Each row is a point on a tangle of strands that fork and nearly touch. The rows are in no order.
Points whose rows are less than 94.1 apart are linked; no others are. Some points are linked to none.
Rugi: [  4.2  -0.2  36.7  39.3   7.0 -31.9 -19.4 -42.7  26.4 -34.6 -39.2 -26.6
  -2.4  15.2 -29.7   3.4 -45.1 -46.9 -57.3 -36.3  12.0  11.7   3.0 -31.3
   4.8 -52.4 -33.5 -47.5  44.0]
nobe: [ 13.1 -20.6  24.0 -19.4  31.7  16.9   7.3 -27.2 -55.7 -35.0  38.9 -15.8
  27.9   1.8   3.0  29.6 -16.6  21.0   6.8   1.6  -5.3   7.1  -1.3  -2.6
 -11.1  55.8  23.9 -23.8 -39.4]
ledad: [-14.7  13.1 -20.6 -17.5  32.1  -0.4 -12.1 -23.9 -18.5 -15.1 -15.0  19.8
  10.9  32.1  -0.8   3.0   4.8  26.9   2.6   1.9 -18.5 -31.0  17.6  31.7
   8.2   9.0  26.1 -22.9 -16.2]
nerif: [ 22.7  10.3 -31.3 -21.6   7.3  18.7  19.7  30.3 -15.9  14.9  13.4   3.1
  -2.2  15.7   3.6 -23.9  12.7   4.9   4.4  -2.2   1.1  -7.2  27.8  26.5
  -6.6   0.1  -6.0   7.7   0.1]
Biv: [  8.1  23.4 -45.7   9.5  20.1 -16.0  -3.3 -24.8  27.6  30.0  11.0  -2.7
 -39.0 -11.4  43.9 -40.5  14.8   4.7  33.9  39.6   7.8 -18.6  21.0  44.0
   0.7 -13.9 -22.8  26.1 -20.0]
leri: [-44.8 -14.1  -1.0   3.3  42.9  -6.6  -4.0  -6.7 -35.9  20.4  10.8  32.6
 -16.3  22.5  -8.9 -10.0  -3.2  49.7   9.8  21.6 -23.8   2.3 -22.3  35.3
   0.4  21.1   4.7   5.7 -33.1]
nibe: [-26.7   7.4  30.4  -3.5 -19.8 -13.7 -24.4  16.6  35.3 -13.9 -13.5 -26.2
  12.2  18.8  -7.7 -20.0   6.6  -5.4 -66.7 -15.4   6.8  29.8 -52.7 -39.6
   7.1  33.6  -2.9 -35.6   6.2]
Rine: [ 23.7   0.5  17.4  10.6 -24.1  -8.7  11.5  29.1   8.1 -16.5 -12.7 -31.1
  27.1 -28.2 -36.3  35.4 -20.8 -21.9 -12.4   6.5   7.3  45.1 -11.4 -36.9
  -4.9  10.3 -44.2   4.8  43.4]
bigob: [-34.7  -0.3 -25.6 -15.4  25.3 -12.6 -21.6 -66.7 -32.0 -38.6  -7.0  19.3
   0.7   0.3   6.6  -7.1 -24.7  41.8  39.5  35.9 -15.6 -21.4 -11.9  37.5
 -12.0  25.6  13.9  -5.9 -23.5]
Bom: [ 44.1 -10.8  34.7 -18.9 -22.5  46.8   7.3  20.7 -37.5 -22.0  -6.8 -18.5
  37.1  10.7  -6.5  48.8   2.7  -4.5 -32.8 -19.1  -1.1   3.5  20.3  -2.9
  11.6  17.9  22.9 -41.5  -0.7]
Fopun: [-28.6 -41.8  39.5  10.2  31.7  12.7  15.7  -2.9 -41.9  -5.0   9.1  36.8
  24.3   6.5 -25.9  50.4 -16.2  35.0  12.3  19.6 -29.1  -6.7  -9.8 -11.7
  11.3  22.3  21.5 -16.1 -24.0]
Bab: [  6.5   6.7  15.9  22.1  -6.1 -27.3 -12.1 -23.8  17.3 -22.3 -40.0 -13.3
  -3.3  15.9 -33.6  -6.8 -45.0 -65.6 -45.5 -52.5  10.5   8.0  21.8 -13.0
 -11.4 -49.1 -31.8 -19.6  49.3]
kos: [ -9.8  12.2 -18.8  26.7   6.6 -24.6 -15.7 -10.8  26.3  25.0  13.8   9.5
 -28.9  -4.0  31.3 -34.3  29.4  19.6   5.0  30.6  -7.7  22.1 -29.9  18.7
  11.9  17.6  -6.3  35.3 -27.5]
Lan: [  9.3  -5.1  11.0 -38.0  24.2  23.9   9.6  13.9 -25.0   5.1  30.0  -8.2
  16.8  29.0   4.6  -8.4 -12.4  20.5 -36.8 -10.9 -11.0  12.8   7.7   7.5
  -0.7  34.3 -12.1 -24.2 -23.3]
Guvum: [ 32.7   9.7 -18.9 -27.7 -26.8  25.7  -1.4 -24.8 -36.5  -6.9  26.3 -31.8
   3.1 -43.7   6.7  27.2 -16.5  14.2  66.3  16.7  -5.3 -13.4  16.0  -3.2
 -18.8  16.9  28.9  22.3  11.6]
teku: [-15.9 -44.2  44.6  17.4  28.4  12.6  25.0  47.4  -1.4  10.0  30.5  20.9
   0.4  -6.0  19.2  26.8  33.2   8.3   6.1  -7.4   8.8   0.7 -15.8 -19.2
  26.1  28.6  41.0  20.2 -44.9]
Vate: [ -5.0  -9.6   9.1   8.0 -37.6 -12.8   9.9  35.3   0.8 -26.4 -47.5  -6.6
  25.4   8.1 -55.7  16.4  -5.5 -49.4 -53.3 -53.9  21.3  18.3  -1.5 -21.9
  -2.9 -24.7   2.4 -18.5  12.6]
Gen: [ 13.9   5.8 -20.7  13.2 -26.7  29.8  22.8  15.5 -27.9  42.2  29.4   3.7
 -13.8 -48.0  -6.6  17.3  17.3   7.2  71.0  36.9  13.6  -3.1   8.8  -1.9
 -22.8 -15.4  20.5  51.6   6.5]
Minan: [ 21.7  -4.9  30.7 -20.3 -14.4  37.2  -1.4 -44.5   5.9   4.7  12.1 -38.8
 -66.1 -48.7  18.1  12.3 -54.5  17.2  55.8  41.3  -3.3  -9.2  21.3  -3.9
 -10.4 -30.1 -40.4  11.4  49.5]
Fumib: [-23.1   9.5 -19.7   8.5  10.2 -16.1  12.9  16.6  45.4  32.2 -17.7  31.3
 -12.2  18.3 -21.4 -44.9   9.7 -11.3 -16.1  13.7   3.3   5.1   7.2  16.0
  -9.8 -20.5 -50.3   7.3  19.8]
Sok: [ 27.3  15.9 -12.4  -2.1  -8.5  -7.4   1.8   5.2  26.4 -10.4 -26.4  -5.9
  -1.5  -1.1 -12.1 -20.9 -18.6 -29.8 -10.9  -8.3   8.7  -4.3  32.9   9.1
  -6.3 -27.8 -45.2   7.6  52.9]
mivo: [  4.7  22.0 -47.4   6.5   0.1  -1.0  -3.2 -20.9 -19.1  -2.5  12.8   4.4
  18.0  -7.5  51.7   9.8  30.7   2.3  40.0   8.7  -8.0 -39.4   5.4  27.0
  13.6 -18.1  33.8  11.0 -28.8]
nesu: [-25.4 -17.4  29.6 -23.6  17.9  12.1  -3.9  21.0   2.9  17.1   3.5  36.3
  -1.8  56.7   2.2 -30.6  10.2   5.9 -47.3 -41.2 -12.6 -23.9   3.6   6.6
   9.8   4.5  29.2 -27.4 -23.5]
baz: [-19.1 -31.4  37.1   0.4 -29.5  10.4   6.5  48.2   7.8 -21.9 -27.7   9.1
  20.0  21.9 -27.9   5.9  13.7 -25.3 -70.5 -57.2  38.0  13.6 -13.6 -40.4
   3.9  -6.4  24.3 -28.6  -2.8]
kebed: [ -3.2  -1.7  23.3  -3.2 -17.0   8.4  -3.4  28.1  20.9 -10.3 -12.0   0.9
  26.4   5.0 -13.2  15.1  30.5   2.5 -38.7 -17.4   5.1  24.4 -33.0 -27.8
  13.5  26.0   3.7 -18.2 -10.0]
Riniv: [-29.0 -11.8 -24.8  26.5  14.8  -4.1  18.5 -31.1 -53.1   4.4  20.2  39.5
   1.9 -31.8  11.2  18.1  20.7  22.0  79.6  23.1  11.4 -18.9  -5.8   9.3
  -7.2   2.7  51.9  28.9 -32.6]
Kabup: [  9.3  14.4 -12.5   4.4 -18.5 -20.1  -3.6   3.7  17.2 -13.1 -35.7   6.9
   6.6  16.5 -27.6 -33.1 -19.1 -56.4 -29.0 -38.6   8.3  -8.6  35.3   4.4
 -17.0 -43.0 -32.6  -5.7  45.6]
rol: [-27.9 -20.7  -0.2  -9.4 -14.8  -9.0   1.5  50.7  32.5  -5.0  11.2  18.2
  14.7  28.8  23.1 -37.2  31.8 -21.6 -41.7 -52.2  36.0  -6.7 -29.5 -27.2
  -1.5  -6.6  26.6 -14.0 -16.8]
lub: [ 31.9  -0.9   2.8  12.0 -49.0  45.8  14.9  13.8 -35.2  22.5   6.0   4.0
  -0.8 -49.0 -29.2  42.5   2.7   9.4  70.6  20.7  -4.2 -10.3  12.4 -14.4
 -14.7 -14.5  25.9  37.9  23.5]
Pipa: [ -5.1   9.5 -25.9   9.5  16.1 -14.3  20.5  33.4  30.6  26.0  12.3   3.4
 -18.7 -14.7 -12.1 -37.6  12.6 -12.0   5.8  24.7  20.3  26.3  -3.0   8.4
 -16.4   1.0 -57.1  28.5  11.8]
rer: [ 30.7  -3.8  19.3 -13.3 -32.7  27.0   8.4  36.1 -12.9 -16.5 -34.9   2.5
  37.2  12.3 -32.8  22.3   0.4 -22.2 -41.1 -23.0   0.8  16.2   8.9  -7.0
   4.9 -10.2  -7.4 -24.8  13.3]
sagut: [-29.3  -1.4  28.5  -2.7 -20.5 -19.9 -15.7   5.4  31.9  -7.0 -29.7 -16.6
  21.4  18.9 -21.2 -28.3 -27.4 -21.0 -79.4 -16.4  -2.5  20.0 -23.7 -41.4
  -3.9  -0.6 -27.2 -44.8  14.6]
Tur: [ 31.8 -27.6  41.4  -9.4  -1.6  43.6  28.1  34.5 -34.1  -7.4  10.6   1.5
  27.4   0.1  -9.1  58.9   3.8   2.4   2.0  -5.7  -2.1  11.2   6.2 -14.4
   8.7  22.0  19.5  -9.6  -8.3]
Duzul: [-41.5  -2.0 -23.1  21.3  13.3 -13.4   1.6 -51.5 -31.7  28.8  -1.7  34.7
 -24.4 -36.7  -5.2  13.2   7.9  34.6  70.2  46.2   0.7  -7.0 -11.7  13.3
 -15.5   6.8  29.8  32.8 -24.0]
numu: [-42.0   3.7 -10.4  27.8  19.0 -20.7 -15.4 -47.6  -9.6  31.1 -12.9  34.3
 -28.9 -15.1   4.8   3.5   7.9  44.4  46.7  51.6 -25.2  -5.2 -19.6  26.5
   1.6  11.4  14.3  30.3 -16.7]
tobip: [ 44.1   5.3  18.6 -17.2 -18.1  25.4  -9.2 -25.8  13.4  -7.2   4.6 -44.7
 -28.0 -44.8  13.7   2.6 -39.7   3.9  49.9  29.4   6.9  -6.6  25.0  -4.7
  -8.0  -9.1 -29.3  19.8  52.4]
nal: [  9.1  24.2  19.6  -1.0 -16.0   6.6 -17.5  -9.7  28.1 -16.2 -40.0 -10.2
  21.4  15.3 -15.6  -3.1 -11.7 -12.0 -53.5   0.6  -8.0   5.0  -7.0 -18.1
  14.4  -4.1 -30.0 -25.5  13.1]
vume: [-22.8  12.1   7.3  39.4   9.0 -16.4  -7.8 -22.1  38.1  40.3 -12.3  27.7
 -32.6  -8.4   8.4  -5.4  14.6  30.9  17.2  45.2 -18.2   9.4 -25.2  18.9
  10.9   9.9 -15.1  35.2  -1.4]
kedev: [  6.9 -27.2  45.2  -3.7   6.5  28.9  34.0  56.9 -13.8   5.5  -6.1  29.3
  10.5  16.8 -15.5  38.0  21.1  -0.8 -12.4 -21.3   0.8  -0.9   8.4  -9.6
  19.8   2.3  21.9  -5.1 -11.0]
Kized: [  7.1  18.1  -9.7 -20.2 -13.7  23.2  -9.6  -4.5  -4.7   7.8 -42.4  29.6
  10.6  31.2 -18.2   2.5  -5.6  -0.4 -25.2 -18.7 -20.6 -33.7  40.2  29.5
   7.7 -34.8  -6.0 -17.0   1.1]
rina: [-25.3  10.5 -32.9 -10.8  35.3 -14.7 -19.7 -48.0 -29.0 -25.9  -2.9  17.4
   1.2  22.5  13.5 -20.6  -0.5  35.3  15.9   6.1 -17.7 -25.5   0.7  49.8
  -0.8  21.5  24.8  -9.6 -26.2]
zibus: [  9.4 -31.2  30.3   6.0  10.2  19.2  28.6  29.3 -24.4   8.3  42.3  11.0
  15.2 -19.7  22.0  40.0  40.5   5.7  19.1  -1.0   9.1  20.2 -23.9 -31.9
  16.2  26.5  35.7  22.6 -35.2]
kip: [ -5.3  -5.4  -2.0 -31.1  25.9  14.6  -1.4 -34.2 -44.6  -6.8  29.4  -9.8
  12.2  -4.0  -5.1  16.6 -32.3  41.9  10.6  29.5 -21.0  12.7  -4.0   3.6
  -9.8  30.8  -3.2  -4.7 -29.2]
rova: [  6.7   8.3  14.3   3.9  -8.1  18.4  -2.6  -8.0  15.7  15.3 -19.3  11.0
  12.1  -5.3 -13.6  30.9   2.8  20.5   0.1  32.8 -18.1  11.1  -1.6 -11.9
  19.0   2.2 -22.0   6.0   4.3]
sug: [-33.3   4.5 -25.8 -17.1  31.0   7.3   4.3 -36.7 -27.6  22.5   8.0   1.4
 -31.3 -12.9 -13.9 -10.0 -46.6  29.4  40.8  58.6  -9.3 -15.3  16.4  33.1
 -17.6 -10.1 -32.1  17.4 -19.6]
vik: [ 33.7  17.9 -11.2 -19.0  -6.2  12.0   0.1 -23.4  20.8  -5.2  -6.0 -24.9
 -16.2 -23.7  16.4  -2.0 -13.0   5.3  34.4  30.8   3.2  -4.3  30.3   9.9
   0.4  -3.3 -24.2  16.3  29.3]
zab: [-17.7  -0.9 -54.7  -3.5  12.8   4.3   9.2 -38.2 -46.1 -20.4  29.8  14.0
  -5.9 -27.4  17.2   2.0  -1.6  13.2  77.9  26.6  17.7 -32.7   7.5  26.7
 -14.9   2.0  39.8  20.0 -24.9]
Suli: [ 60.3 -11.3   1.2 -37.8 -25.3  41.0   1.1  40.5 -44.7   6.9  19.7 -30.6
  24.0  -5.4  -1.1   8.2 -29.7   6.6  18.8  -8.6  -0.7  12.5  29.7  17.4
 -15.7  24.1   3.2  -5.2  30.7]
lefo: [ 15.9   6.1   7.8  20.3 -19.1 -24.5   7.2  28.8   8.7 -26.5 -37.8 -28.9
  25.7 -13.0 -41.9  18.2 -22.2 -42.2 -32.1 -29.7   7.1  27.4   8.3 -24.2
  -1.3 -12.8 -29.8  -0.6  42.2]
Supo: [  2.7   7.0  -9.1  55.4  13.9 -68.5   3.1   9.6  34.5  -7.2   3.3 -39.6
 -15.5 -18.0  -8.5  23.4   2.1 -59.4 -17.0 -42.0  12.6  11.5   4.8 -42.3
   6.5 -39.0 -13.9   3.0  33.9]
lizi: [ 31.4   5.3   6.9 -36.6  -0.7  36.2  10.0  16.8 -30.0   6.4   4.6 -14.7
  21.6   7.1 -13.8  17.6 -26.3  18.7 -12.5   7.1 -14.9  12.4  12.8   5.2
   1.1  14.6 -20.3 -14.2  12.4]
musa: [  0.6 -30.2  21.8 -18.5 -21.9   9.0  21.3  53.9  12.9 -19.0  -0.5  -3.1
  24.3  19.9   2.0  -9.6  16.3 -30.1 -62.8 -58.2  43.3  11.1  -6.0 -28.5
   0.8   6.1  17.7 -30.3   4.4]
Rosi: [-25.3 -34.4  33.3   9.4  32.4  15.5  24.7  43.8  -6.5  14.3  13.0  43.3
  -3.3  19.9  -0.9  22.5  22.0   3.7   1.9 -10.3  -4.6 -20.2  11.2   4.6
  28.0   9.3  36.3   2.0 -33.2]
Dode: [ 22.2  14.9  16.6   0.0 -19.7   9.5  -5.4   1.6   9.3 -13.2   9.8 -20.3
  32.0 -23.4  15.8  24.5  36.2   5.3 -10.1   7.3  -2.6  31.6 -40.8 -28.0
  11.9  41.3  14.1   7.1 -19.9]
zaga: [-17.6  -6.8 -20.9 -16.4  17.9  16.2  12.4 -32.4 -56.6   7.7  35.8  -6.4
 -25.4 -23.4 -22.3  -0.2 -36.7  32.7  45.4  44.4  -1.8   4.3   7.5   8.2
 -32.8  12.1  -5.3  26.1 -29.0]
pelu: [  0.6  -5.3  -9.2  77.2   8.0 -56.6  -3.3 -24.3  68.4 -17.7 -16.2  11.7
 -18.5 -13.9  18.6  10.9  30.2 -25.0  13.4 -12.6  18.0   0.8 -20.5 -12.2
  11.4 -30.8 -13.5   6.6  27.2]
Dunor: [-32.5  -5.9 -37.0 -26.8   4.4  -3.4  -1.2 -72.9 -39.4 -37.7  -7.6   6.8
 -11.7 -24.2   1.9  -5.9 -32.2  32.8  71.9  35.1   3.7 -28.6  -0.8  29.2
 -20.7  11.0  16.5  11.9 -20.4]
kile: [ 18.1 -22.6  -6.2  -1.5  13.4  29.8  23.3  17.4 -47.6   3.6  30.5  12.8
   8.1 -13.8  -3.2  37.9   5.5   4.6  54.3   2.5  -5.0 -19.3  24.4   7.0
  -9.5   3.3  40.5  13.6  -7.1]
tamu: [ 12.8  -4.7 -17.9  -0.7   2.8  12.2  25.4  43.8   0.4  26.6  42.8  -2.4
  -9.9 -27.9  -1.1 -16.4  21.9  -3.0  21.9  30.6  22.4  45.2 -14.0  -3.6
 -10.3   4.5 -29.3  37.4 -15.9]
Zetez: [ 17.4  -8.8   3.1 -27.4  27.5  22.1  27.5  35.2 -22.7   4.9  34.6   2.6
   3.3  21.9  16.7 -10.0   9.8   0.5  -8.8 -19.9   4.7   4.8  16.1  10.4
   5.5  15.0   4.2  -1.5 -25.6]
Zin: [ 23.8  20.9   8.4   4.8  -8.8 -13.0 -24.1 -24.3  45.2 -17.4 -18.5 -14.0
   5.4   8.0  11.1 -15.6   2.2  -6.4 -29.7  -1.0  -5.0   5.6  -5.1  -7.7
   9.4  10.3 -24.7 -15.3  17.5]
nutat: [-21.5  15.3 -43.6  -3.4  35.7  -7.4  -3.3 -20.5  -5.4  38.7   9.4  11.1
 -38.3   1.2   8.1 -27.2  -2.0  25.2  29.2  38.0   1.8 -11.5  25.8  48.8
 -12.1  -3.8 -23.5  19.0 -23.5]
bibam: [-14.1 -10.1  33.0 -17.6  30.6  15.7  -9.4   0.4 -21.7   0.0  14.4   2.2
  12.5  28.0   1.9   8.9  -5.7  36.1 -38.5  -5.7 -26.1  10.6 -20.5   2.5
  19.2  36.7  13.7 -28.6 -32.4]
nam: [ 62.2  -2.5  -6.7 -25.5 -26.8  24.5  -0.6  50.6 -30.1  -7.2  15.8 -28.6
  35.0  -1.1  11.8  -9.2   1.5 -10.7   8.2 -27.2  11.2  10.0  20.9  17.2
 -11.4   5.3   1.0  -8.9  32.3]
tubaz: [-33.2  -9.0 -15.1 -12.6 -33.4 -29.2 -12.0  24.7  27.1  -9.7  -6.6  25.6
  14.2  32.8  -2.5 -44.5  17.1 -53.6 -42.5 -61.3  24.5  -4.1  -3.7 -25.4
 -22.8 -31.0  27.1 -27.7   1.7]
mez: [-37.2  -2.8 -20.6  23.9 -14.8 -60.6   2.1  36.7  36.1 -10.1  -1.4 -24.8
  12.7  -0.6  -4.6  -7.2  18.3 -47.1 -39.1 -46.4  23.9   8.5 -26.9 -49.1
  -3.3 -14.4   8.1  -4.0   4.9]
tatod: [-25.3   8.6  13.6  -6.1  -0.1 -15.5 -31.2  18.4  14.3  13.3  13.9  11.1
 -19.1  37.3  24.1 -38.3  26.6  22.5 -46.1 -13.0 -17.1   4.9 -53.5   9.5
  18.5  32.3  36.6  -1.0 -22.8]
sodi: [-15.4   8.8  -4.0 -28.0  -4.0   4.5  -9.6   4.8  16.0  20.9  -3.4  35.6
   1.5  51.3  -0.5 -49.6  16.6 -11.2 -41.8 -31.7 -11.7  -8.0  15.6  12.9
  -2.0  -5.8   0.3 -23.9 -10.8]
tugen: [ 37.2   1.5  11.3  -5.2 -61.4  37.3   3.3 -11.1 -41.4  12.5   9.6 -32.4
 -11.3 -58.4 -12.0  30.7 -24.3  20.7  78.8  13.3 -13.7 -19.7  15.7 -15.1
 -27.3  -1.2  25.0  36.2  32.8]
toruv: [-13.9   7.3  22.0 -18.5  -8.7 -10.5 -34.6  13.2  21.8   0.2   4.1 -19.0
   1.2  33.5  15.0 -44.0  15.8   3.0 -71.9 -26.3   4.7  25.7 -49.3 -14.8
   3.9  39.8  18.8 -30.0 -13.7]
migu: [-19.9  -1.8   7.3 -18.2  23.3  13.8  -6.6 -10.8 -21.7   3.6 -19.6  31.1
  22.2  42.5 -12.6   9.6 -12.6  26.3 -18.1  -8.5 -36.4 -31.8  17.8  21.2
  10.2  -9.9  11.2 -37.2 -13.5]
repa: [  3.7  -1.2 -15.3  16.8  -7.0  12.6  31.5  32.8 -14.1  35.6  48.8   8.9
  -9.3 -41.2  16.4  -0.9  36.6  -3.2  47.7  28.5  21.9  21.7 -23.3 -15.2
  -6.6  -4.1  -0.9  51.9 -25.5]
turug: [ 22.8  20.3 -25.2 -20.9  -5.0  17.2   4.9   8.9   6.3  17.6 -16.9   3.1
 -10.6  -3.1  -4.9 -17.6  -6.3   0.7   9.9  19.0  -2.7 -14.6  41.9  28.3
  -3.1 -20.2 -27.7  10.7  26.4]
lizam: [-14.0   3.5  -2.2 -17.5  24.1   9.3  -3.2 -48.5  -1.2  26.9  15.0 -19.3
 -45.0 -21.2   5.6  -6.0 -55.6  35.2  26.8  68.7 -10.7  -8.0  17.1  15.7
  -7.5 -12.6 -52.6  16.7  -2.2]
tomip: [-50.7  -8.5 -17.6  19.3 -21.8 -62.3  -8.4  22.0  40.0  -1.4 -17.3  14.8
 -10.2  17.3 -21.1 -22.7  12.1 -57.5 -38.7 -52.5  11.3  -2.1 -10.4 -36.3
 -14.4 -38.6  18.0  -6.0   3.6]
farag: [ 41.8   7.2  14.5 -18.5 -26.0  22.3   5.6  15.4  -1.2 -16.3   8.0 -33.0
  28.4 -28.4  -8.2  23.6   8.1  -6.0 -12.7  12.2   3.7  43.0 -14.1 -31.3
  -1.5  34.3 -15.2   0.7  10.4]
suv: [  1.7  14.8 -18.2  22.2 -14.7 -18.2   3.5   8.3  41.8  -5.3  -4.0   1.8
   9.8  -2.1  12.4 -12.9  35.1 -14.0  -3.8   0.1  11.0   6.1 -15.5  -5.5
  13.9  -1.6 -12.0   4.6   2.1]
Ribo: [-25.6   3.1  -0.3  30.7 -10.4 -63.6 -11.7  11.6  32.5 -14.4 -12.5 -51.4
  -1.0  -3.3 -20.9  13.5  -1.0 -57.1 -56.0 -53.3  14.5  18.2  -5.1 -55.6
  -2.9 -15.3  13.2 -16.7  14.1]
Tepek: [ -3.9  -6.0   5.7  70.1  20.2 -61.9 -15.0 -32.0  59.2 -19.5 -26.1  -2.0
 -36.6  14.2  -6.4  10.2  10.2 -21.5 -17.4 -39.0  12.2   8.2 -19.8 -22.3
   4.7 -36.0 -11.4 -19.3  35.9]
pivud: [ 56.8  18.8 -26.4 -17.9 -34.1  23.6  -6.1   9.0 -26.4 -12.2  20.1 -33.7
  25.2 -30.3  36.1   9.7   3.8  -1.1  51.0   2.6  -1.3 -15.1  12.7  11.9
  -3.9  -0.6  25.7  18.0  12.4]
bas: [-28.6   4.3  -7.8  -8.3 -10.0  -7.2  -0.9  14.3  35.9  26.9 -26.4  44.3
 -12.6  37.1 -15.9 -46.1   8.6  -8.0 -40.5 -14.0 -10.7  -8.4   7.8   8.3
  -3.6 -22.2 -25.3 -10.9   6.9]
Ditum: [ -9.3   5.1 -17.2  63.4 -13.0 -45.0   2.5   4.7  55.2  -5.5 -15.1  15.8
   0.4 -16.3  25.3   2.9  38.4 -20.4  17.7   2.6  13.7  -2.2 -40.8 -14.1
  13.0 -21.1  -1.4  21.2   9.7]
vosit: [ 14.4  22.8 -58.6   0.1   7.6  -8.3  -2.7 -25.7   3.7  12.9  13.9 -15.9
 -13.9 -20.4  53.1 -15.3  10.6   2.2  51.1  33.8   2.6 -33.3  19.3  40.5
   1.0 -19.2   6.1  29.8 -11.9]
Kova: [ -4.0  -3.7  15.9 -11.2  19.1  13.3 -10.4 -77.2  15.2  12.6   8.2 -25.8
 -59.7 -35.0  22.3  11.3 -44.6  33.9  40.3  55.8 -11.1 -12.4   9.7   3.2
   6.3 -17.1 -39.3   9.4  14.8]
Bopuf: [-13.2  -2.5  31.2  49.5  12.7 -54.5 -24.1 -31.3  52.3 -21.2 -31.3  -8.9
 -19.4  26.1 -19.9  -2.7 -18.2 -31.0 -44.3 -31.7  -0.1  14.9 -17.8 -29.5
   2.7 -25.2 -19.0 -38.5  34.9]
gufu: [ 13.2  26.5   3.7  -7.8   1.5   2.4 -38.9 -68.4  31.4 -15.4 -48.1  -1.7
 -19.2  19.1  19.5   3.8 -12.2  10.1  -7.9   3.3 -18.4 -49.7  33.6  30.3
  23.4 -23.3  -8.7 -27.6  18.0]
siram: [ 16.1  25.0   0.3 -14.5 -10.2  18.2 -21.7 -35.5  18.9 -11.1 -53.4   0.9
   0.1  16.1  -3.3   5.4 -11.9  -4.6 -14.3  -1.4 -13.8 -33.7  40.3  19.1
  16.5 -32.2 -11.1 -18.0  15.2]
lif: [-24.1 -36.5  42.9  -1.2  63.0  -1.3  11.3   7.4 -33.4 -20.1  30.0  13.4
   3.2  31.7   8.3   0.5 -15.2  14.3  -6.6  -2.5 -17.2  -4.9  -7.2   8.1
  12.0  50.4  27.0 -12.1 -51.2]
viru: [-23.8  16.7  -8.7  13.2  14.5 -25.7 -24.9   6.9  14.0  24.6  20.4  12.0
 -30.1  15.9  27.6 -43.0  30.4  23.3 -18.2   5.5 -20.5  13.5 -41.7  28.4
  17.0  33.2  11.3  28.0 -32.9]
luk: [ 55.1  20.9 -29.0 -14.6 -22.8  11.1  -3.2  42.3 -22.8 -10.6  30.4 -35.1
  41.2  -5.5  55.9 -16.2  14.2 -19.2  18.9 -15.5   6.2  -7.7  -3.7  15.7
  -5.5 -13.4   4.1   7.2   5.9]

A fork is a point with three links, a tip a point with one. Leave the first point through the second and follow the links. Name the first fork or tip that comes.
Duzul, numu: nibe
Pipa, tamu: Lan
lub, Gen: nesu
zibus, teku: Vate
rina, ledad: gufu
Tepek, Bopuf: turug
Vate, rer: zibus
baz, musa: Supo
vik, tobip: sug

A fork is a point with three links. Follow the links from the first point to the second and name the forks in between, in order.
Bab, farag: nibe
tubaz, vume: Vate > nibe
Gen, bibam: Lan
Ditum, musa: nibe > Vate
pivud, Bab: Lan > turug

Follow the links from the first point to the second, and from the first to the third. Name the last point that the two ways share.
tatod, Kabup, mez: nibe
sug, lif, Rugi: turug
vosit, turug, kip: sug
Dode, turug, Dunor: nibe
Zetez, Minan, sagut: turug

Name the points in between on the shortest way along the links from the first point to the second, in order.
nerif, mivo: turug > vik > tobip > Minan > Kova > lizam > sug > nutat > Biv > vosit
lub, vik: tugen > Guvum > pivud > luk > nam > Suli > lizi > Lan > Zetez > nerif > turug
bibam, Bopuf: Lan > Zetez > nerif > turug > Sok > Kabup > Bab > Rugi
Dode, tomip: farag > Rine > lefo > Vate > baz > musa > rol > tubaz
rina, viru: bigob > Dunor > zab > Riniv > Duzul > numu > vume > kos
